Each scene shows the same named points in several views. A view is turned or mirrored, shifted and resized as a whole, has a little noise and may leave points out.
(in the rows, 128 means zero)

Scene 1
View 1
z_675: [149  64 145 122 138 164 152 163 111  93 138 142 192 162 133 171  70 117
 101 119  91 159 122 106 165  92 106]
z_728: [151  61 144 137 154 158 155 166 120  96 137 140 198 160 150 174  86 115
 101 117  73 171 141 111 148 102 102]
z_177: [144 155 141 125  74 133 144  84  96  79 130 144 152 156  87 102  25 194
 135 158 143 127 140 107 211  74 119]
z_689: [135 142 116 167 115 118 130 108 125 113 122 143 171 125 161 136 107 161
 121 148 127 107 178 135 169 118 117]
z_756: [167  80  99 113 135 190 142 164 104 143 166 155 131 139 154 240 140 111
  90 104 112 131  93  84 160 130  67]
z_145: [141 146 154 150  67 159 108  89 106 116 129 138 146 106 156 153  79 190
 134 128 151 122 167 120 210 112 104]
z_658: [154 118  84 131 130 166 138 152 109 141 160 151 125 133 153 221 155 117
  87 127 137  94 108 100 166 141  80]
z_317: [136 136  76 156 159  92 175 135 129  94 133 149 176 174 121 121 113 125
  99 176 103 100 152 127 133 107 123]
z_153: [123 144 105 143 127 117 155 148 114  84 129 136 170 163 108 136 101 117
  83 174 156  73 130 132 180 112 139]
z_138: [141 128 101 138 116 147 134 134 111 120 141 148 149 134 143 176 116 134
 103 138 143  93 129 115 178 121 105]
z_583: [145 184  43 142 115  95 159  80 110 121 145 168 120 153 109 119 113 170
 128 178 140  66 135 109 159 105 107]
z_699: [160 108 107 147 153 119 170 127 126  98 140 151 174 170 135 139  92 146
 116 147  68 154 156 107 132 100  95]
z_697: [134 136 110 147 140 109 169 144 121  77 133 137 176 176 107 126  92 125
  88 176 120 104 144 124 161 107 127]
z_975: [171 130  92 110 110 168 154 126  96 128 170 157 105 153 110 199 111 151
 103 135 129 120  96  73 177 118  68]
z_195: [117 136 115 141 114 138 136 153 109  96 128 134 168 143 122 158 107 112
  81 160 172  68 123 136 196 121 138]
z_115: [134 134  85 128 107 135 139 118 105 115 137 157 148 142 121 151  96 139
 114 147 152  79 113 117 184 100 118]
z_884: [157  94  69 108 104 160 131 102  96 144 148 182 140 131 137 169  82 153
 146 108 117 110  95  93 168  78  91]
View 2
z_138: [107 126 152 153 133 138 119 134  96 118 107 140 128 103 161 130 101 122
 156 141 110 143 161 167 118 106 153]
z_728: [169 105 153 140 172 145 138 124  75 158  58 140 126  95 160 125 129  93
 114 180 113 148 138 150 144 101 121]
z_195: [ 91 114 156 164 124 139 123 115  88 104  86 144 128  77 169 151  85 150
 144 130  86 158 180 167  95 101 139]
z_583: [126 161 146 171  66 115  97 130 129 123 147 101 162 111 174 121  88 139
 151 105 100 137 142 175  98 102 170]
z_145: [101 125 120 156 137 120 115 142 140  95 123 135 128  76 146 144  55  77
 156 176 120 161 146 173 128  59 167]
z_756: [120 104 154 124 183 154 123 157  76 140 101 170 110 136 147 110 144 114
 179 145 127 119 147 172 148 145 143]
z_884: [143 153 145 148 147 111 107 163 114 141 115 145 104 121 169 125 114  79
 176 121 103 146 116 203 128 102 174]
z_153: [116 118 155 169 107 132 121 105  93 118  88 129 146  76 172 145  88 157
 126 123  80 155 169 163  94 100 132]
z_697: [143 116 150 166 107 129 122 102  97 135  84 122 156  78 169 137  93 150
 112 132  83 152 155 159 104  97 124]
z_317: [153 139 165 167  86 137 121 106  87 145  94  97 162  99 181 124 114 142
 108 137  99 144 154 145 104 105 136]
z_975: [127 110 132 137 149 125 104 150 115 135 129 158 134 122 141 112 108 128
 176 118 110 120 131 191 137 128 146]
z_658: [ 98 119 159 135 152 154 119 150  77 125 115 155 120 134 155 113 133 131
 182 136 127 119 165 167 132 141 154]
z_675: [166 103 149 142 175 132 133 126  83 155  58 152 118  89 159 132 119  98
 123 161  96 153 131 167 138 100 120]
z_699: [180 129 148 152 122 132 123 121  99 159  93 107 155 104 164 114 118 104
 110 161 114 141 126 150 135  97 133]
z_177: [150 123 111 168 119  87 103 122 156 122 110 132 148  58 152 150  46 102
 129 130  75 169 116 198 112  54 145]
View 3
z_145: [116 155 125 146 146  97 125 106 144 138 130 141 157 126 129 102 118 110
 133 117 102 127 129 121 132 107 112]
z_884: [110 147 133 120 138 152 157 131 127 149 129 154 149 124 117 102 136 127
 125 115 105 125 134 125 122 154 117]
z_756: [101 146 152 136 154 165 150 157 100 140 123 156 143 125 161  83 103 146
 116 131  90 104 138 126 127 148 114]
z_699: [134 133 138 116 136 145 127 144 144 124 145 123 157 128 152 104 112 140
 130 101 114 136 167 119 137 148  87]
z_697: [131 117 141 114 154 133 106 128 146 103 164 126 148 132 154 112 136 139
 143 104 108 108 149 123 131 142 103]
z_728: [126 143 155 107 148 145 132 158 103 123 155 138 155 131 165  90 115 137
 135 123  99 146 160 114 151 136  81]
z_583: [117 116 119 137 136 140 118 112 176 126 135 127 144 120 121 121 136 138
 132  89 117  97 142 133 110 158 126]
z_138: [106 132 138 138 150 135 122 130 130 127 139 142 142 123 144  99 125 135
 133 116  98 107 137 127 127 136 118]
z_658: [ 93 133 146 148 151 160 134 149 114 135 125 149 135 121 154  89 109 149
 121 123  91  95 137 131 123 148 124]
z_689: [111 131 128 146 135 116 104 122 146 126 143 126 146 121 136 107 122 128
 139 106 107 132 150 125 135 124 108]
z_153: [119 113 141 123 157 129 102 123 142 103 163 132 142 128 150 110 143 138
 145 108 103  98 139 126 128 138 115]
z_675: [130 146 153 102 154 142 138 148 109 122 155 144 157 134 159  93 123 132
 134 123 100 136 149 115 145 136  87]
z_115: [112 128 134 127 150 135 125 121 139 125 145 143 143 125 130 108 143 131
 136 110 103 105 132 127 123 143 122]
z_317: [123 110 137 122 138 147 103 138 152 109 159 118 144 125 149 113 131 149
 140  95 114 118 165 126 131 154 102]
z_975: [120 146 140 127 158 152 152 133 136 136 120 150 151 130 147  96 111 138
 116 116 102  88 129 128 114 150 119]
z_195: [107 119 143 131 162 125 103 122 128 107 160 140 138 128 148 106 143 134
 146 118  96  98 130 126 130 128 121]
View 4
z_195: [134 115 136 134  97 104 196 153 201 117 115 141 125 146 148 113 141 126
 157  90 136  81 116 125 169 150 122]
z_317: [132 136 119 125 133 119 196 125 152 150  95  82  97 171 149 147 137 138
 176 110 112  46 110  82 138 123 134]
z_153: [131 127 123 131 110 111 204 142 187 125 100 131 117 147 150 125 126 131
 174 102 129  75 119 112 165 131 128]
z_658: [114  91 138 164  86 118 155 143 185 143 126  99 145 231 180 116 186 111
 110  67 155 103  85 101 122 177 114]
z_975: [109 113  97 153  91 141 144 131 162 129 112 130 136 229 182 111 160 126
 132  79 162 131  85  86 137 140 102]
z_145: [145 107  89 108  96 129 117 194 159  75 161 145  89 171 119 111 154 160
 157 113 176  92  87  99 169 171  69]
z_699: [143 133 115 102 146 143 146 132 124 156 108  80 112 195 139 143 159 139
 163 129 118  77  81  83 126 122  99]
z_756: [121  90 146 147  98 133 130 137 175 159 127 102 167 241 178 109 205 103
  98  78 148 130  67 110 114 165  94]
z_728: [159 117 157  85 148 139 132 140 145 172 116  93 154 183 131 129 191 119
 137 135 107  99  69 120 125 133  80]
z_177: [138 148  60  94 112 146 136 155 141  83 116 178  91 150 127 115 117 168
 187 123 150 115 101  87 184 105  80]
z_583: [106 139  64 157  91 123 178 131 151 103 111 114  61 194 164 131 125 162
 170  72 150  63 120  50 154 131 141]
z_675: [154 124 144  86 136 141 134 136 154 162 112 119 158 175 134 118 185 119
 135 124 108 116  74 121 138 123  80]
z_689: [145 114 112 116 114 115 155 173 157 107 143 101  80 166 123 134 152 153
 166 112 143  49 100  92 153 163 102]
z_884: [122 135  92 124  85 136 106 127 150 124 132 134 103 204 149  98 202 147
 108  62 123 117  86  70 147 132 105]
z_115: [124 128 103 135  89 117 163 139 176 113 118 138 104 171 151 111 155 141
 145  77 136  91 110  90 161 137 120]
View 5
z_884: [110 131 131 143 158 113 147 143 109 171 159  93 187 134  88 169  86 112
 130 146 174 116 101 113 123 134  75]
z_756: [102 120 127 157 158 108 116 148 133 144 182  34 141  91  85 133 113 126
  73 135 151 184 126  80  93 157  91]
z_975: [115 146 122 156 157 120 116 133 128 159 162 104 156  97 121 155 129 120
 112 120 171 158  97  55 115 135  87]
z_658: [107 137 145 154 146 134 129 157 105 149 192  57 138  75 101 127 124 129
  90 137 150 171 104  81  91 170 104]
z_145: [100 160 155 128 120  86 149 157 132 182 125 168 122 113  65 143  72 107
 128  84 161  94  79 103 137 139 161]
z_177: [106 167 132 119  98 106 169 109 160 178 123 219 156 150 108 156  87 121
 142  87 171  81  74  88 148  88  99]
z_317: [122 199 155 112  95 175 205 103 131 125 183 141 142 116 103 123 113 146
  81 120 131 119  45 120  93 152  44]
z_153: [ 99 165 158 121  62 168 190 120 134 154 187 163 136 109 124 102 118 153
 104 117 139 124  79  99  98 125  92]
z_699: [122 189 134 116 129 125 177  99 163 118 154 116 139 134  68 144  92 128
  67 104 138 124  56 117 104 145  38]
z_195: [ 88 145 162 126  61 156 178 141 126 165 189 150 130 100 118  94 112 151
 107 121 140 128  99  99 100 129 122]
z_138: [103 152 153 134 115 135 157 145 119 159 175 117 137  99  96 125 106 131
 104 122 149 133  89  97 106 151 109]
z_115: [104 151 148 133 105 147 170 138 111 170 175 141 158 113 116 132 107 132
 127 131 159 116  88 100 113 131  99]
z_697: [107 176 146 117  71 159 192 104 151 139 177 164 139 121 115 111 114 150
  92 108 137 123  71 102 100 123  67]
z_583: [133 201 158 129 133 175 181 129  83 160 168 174 167  99 135 161 127 124
 145 123 167 102  33  93 119 153  75]
z_689: [111 186 169 114 106 131 186 143 121 151 153 150 120 109  67 128  82 122
 103 100 139  98  53 125 114 162 117]
z_728: [ 98 145 128 120 109 100 164 109 189 120 161  77 127 142  48 120  76 136
  44 111 128 144 105 123  95 134  56]
z_675: [ 93 133 122 124 102  99 160 109 186 133 160  92 139 148  66 122  80 137
  60 115 138 141 118 115 102 115  60]

Which points are out of place in each view (at most two, in the order of its rows)? Write none if all are in place.
view 1 -> z_658, z_697
view 2 -> z_884
view 3 -> z_728
view 4 -> z_975
view 5 -> none
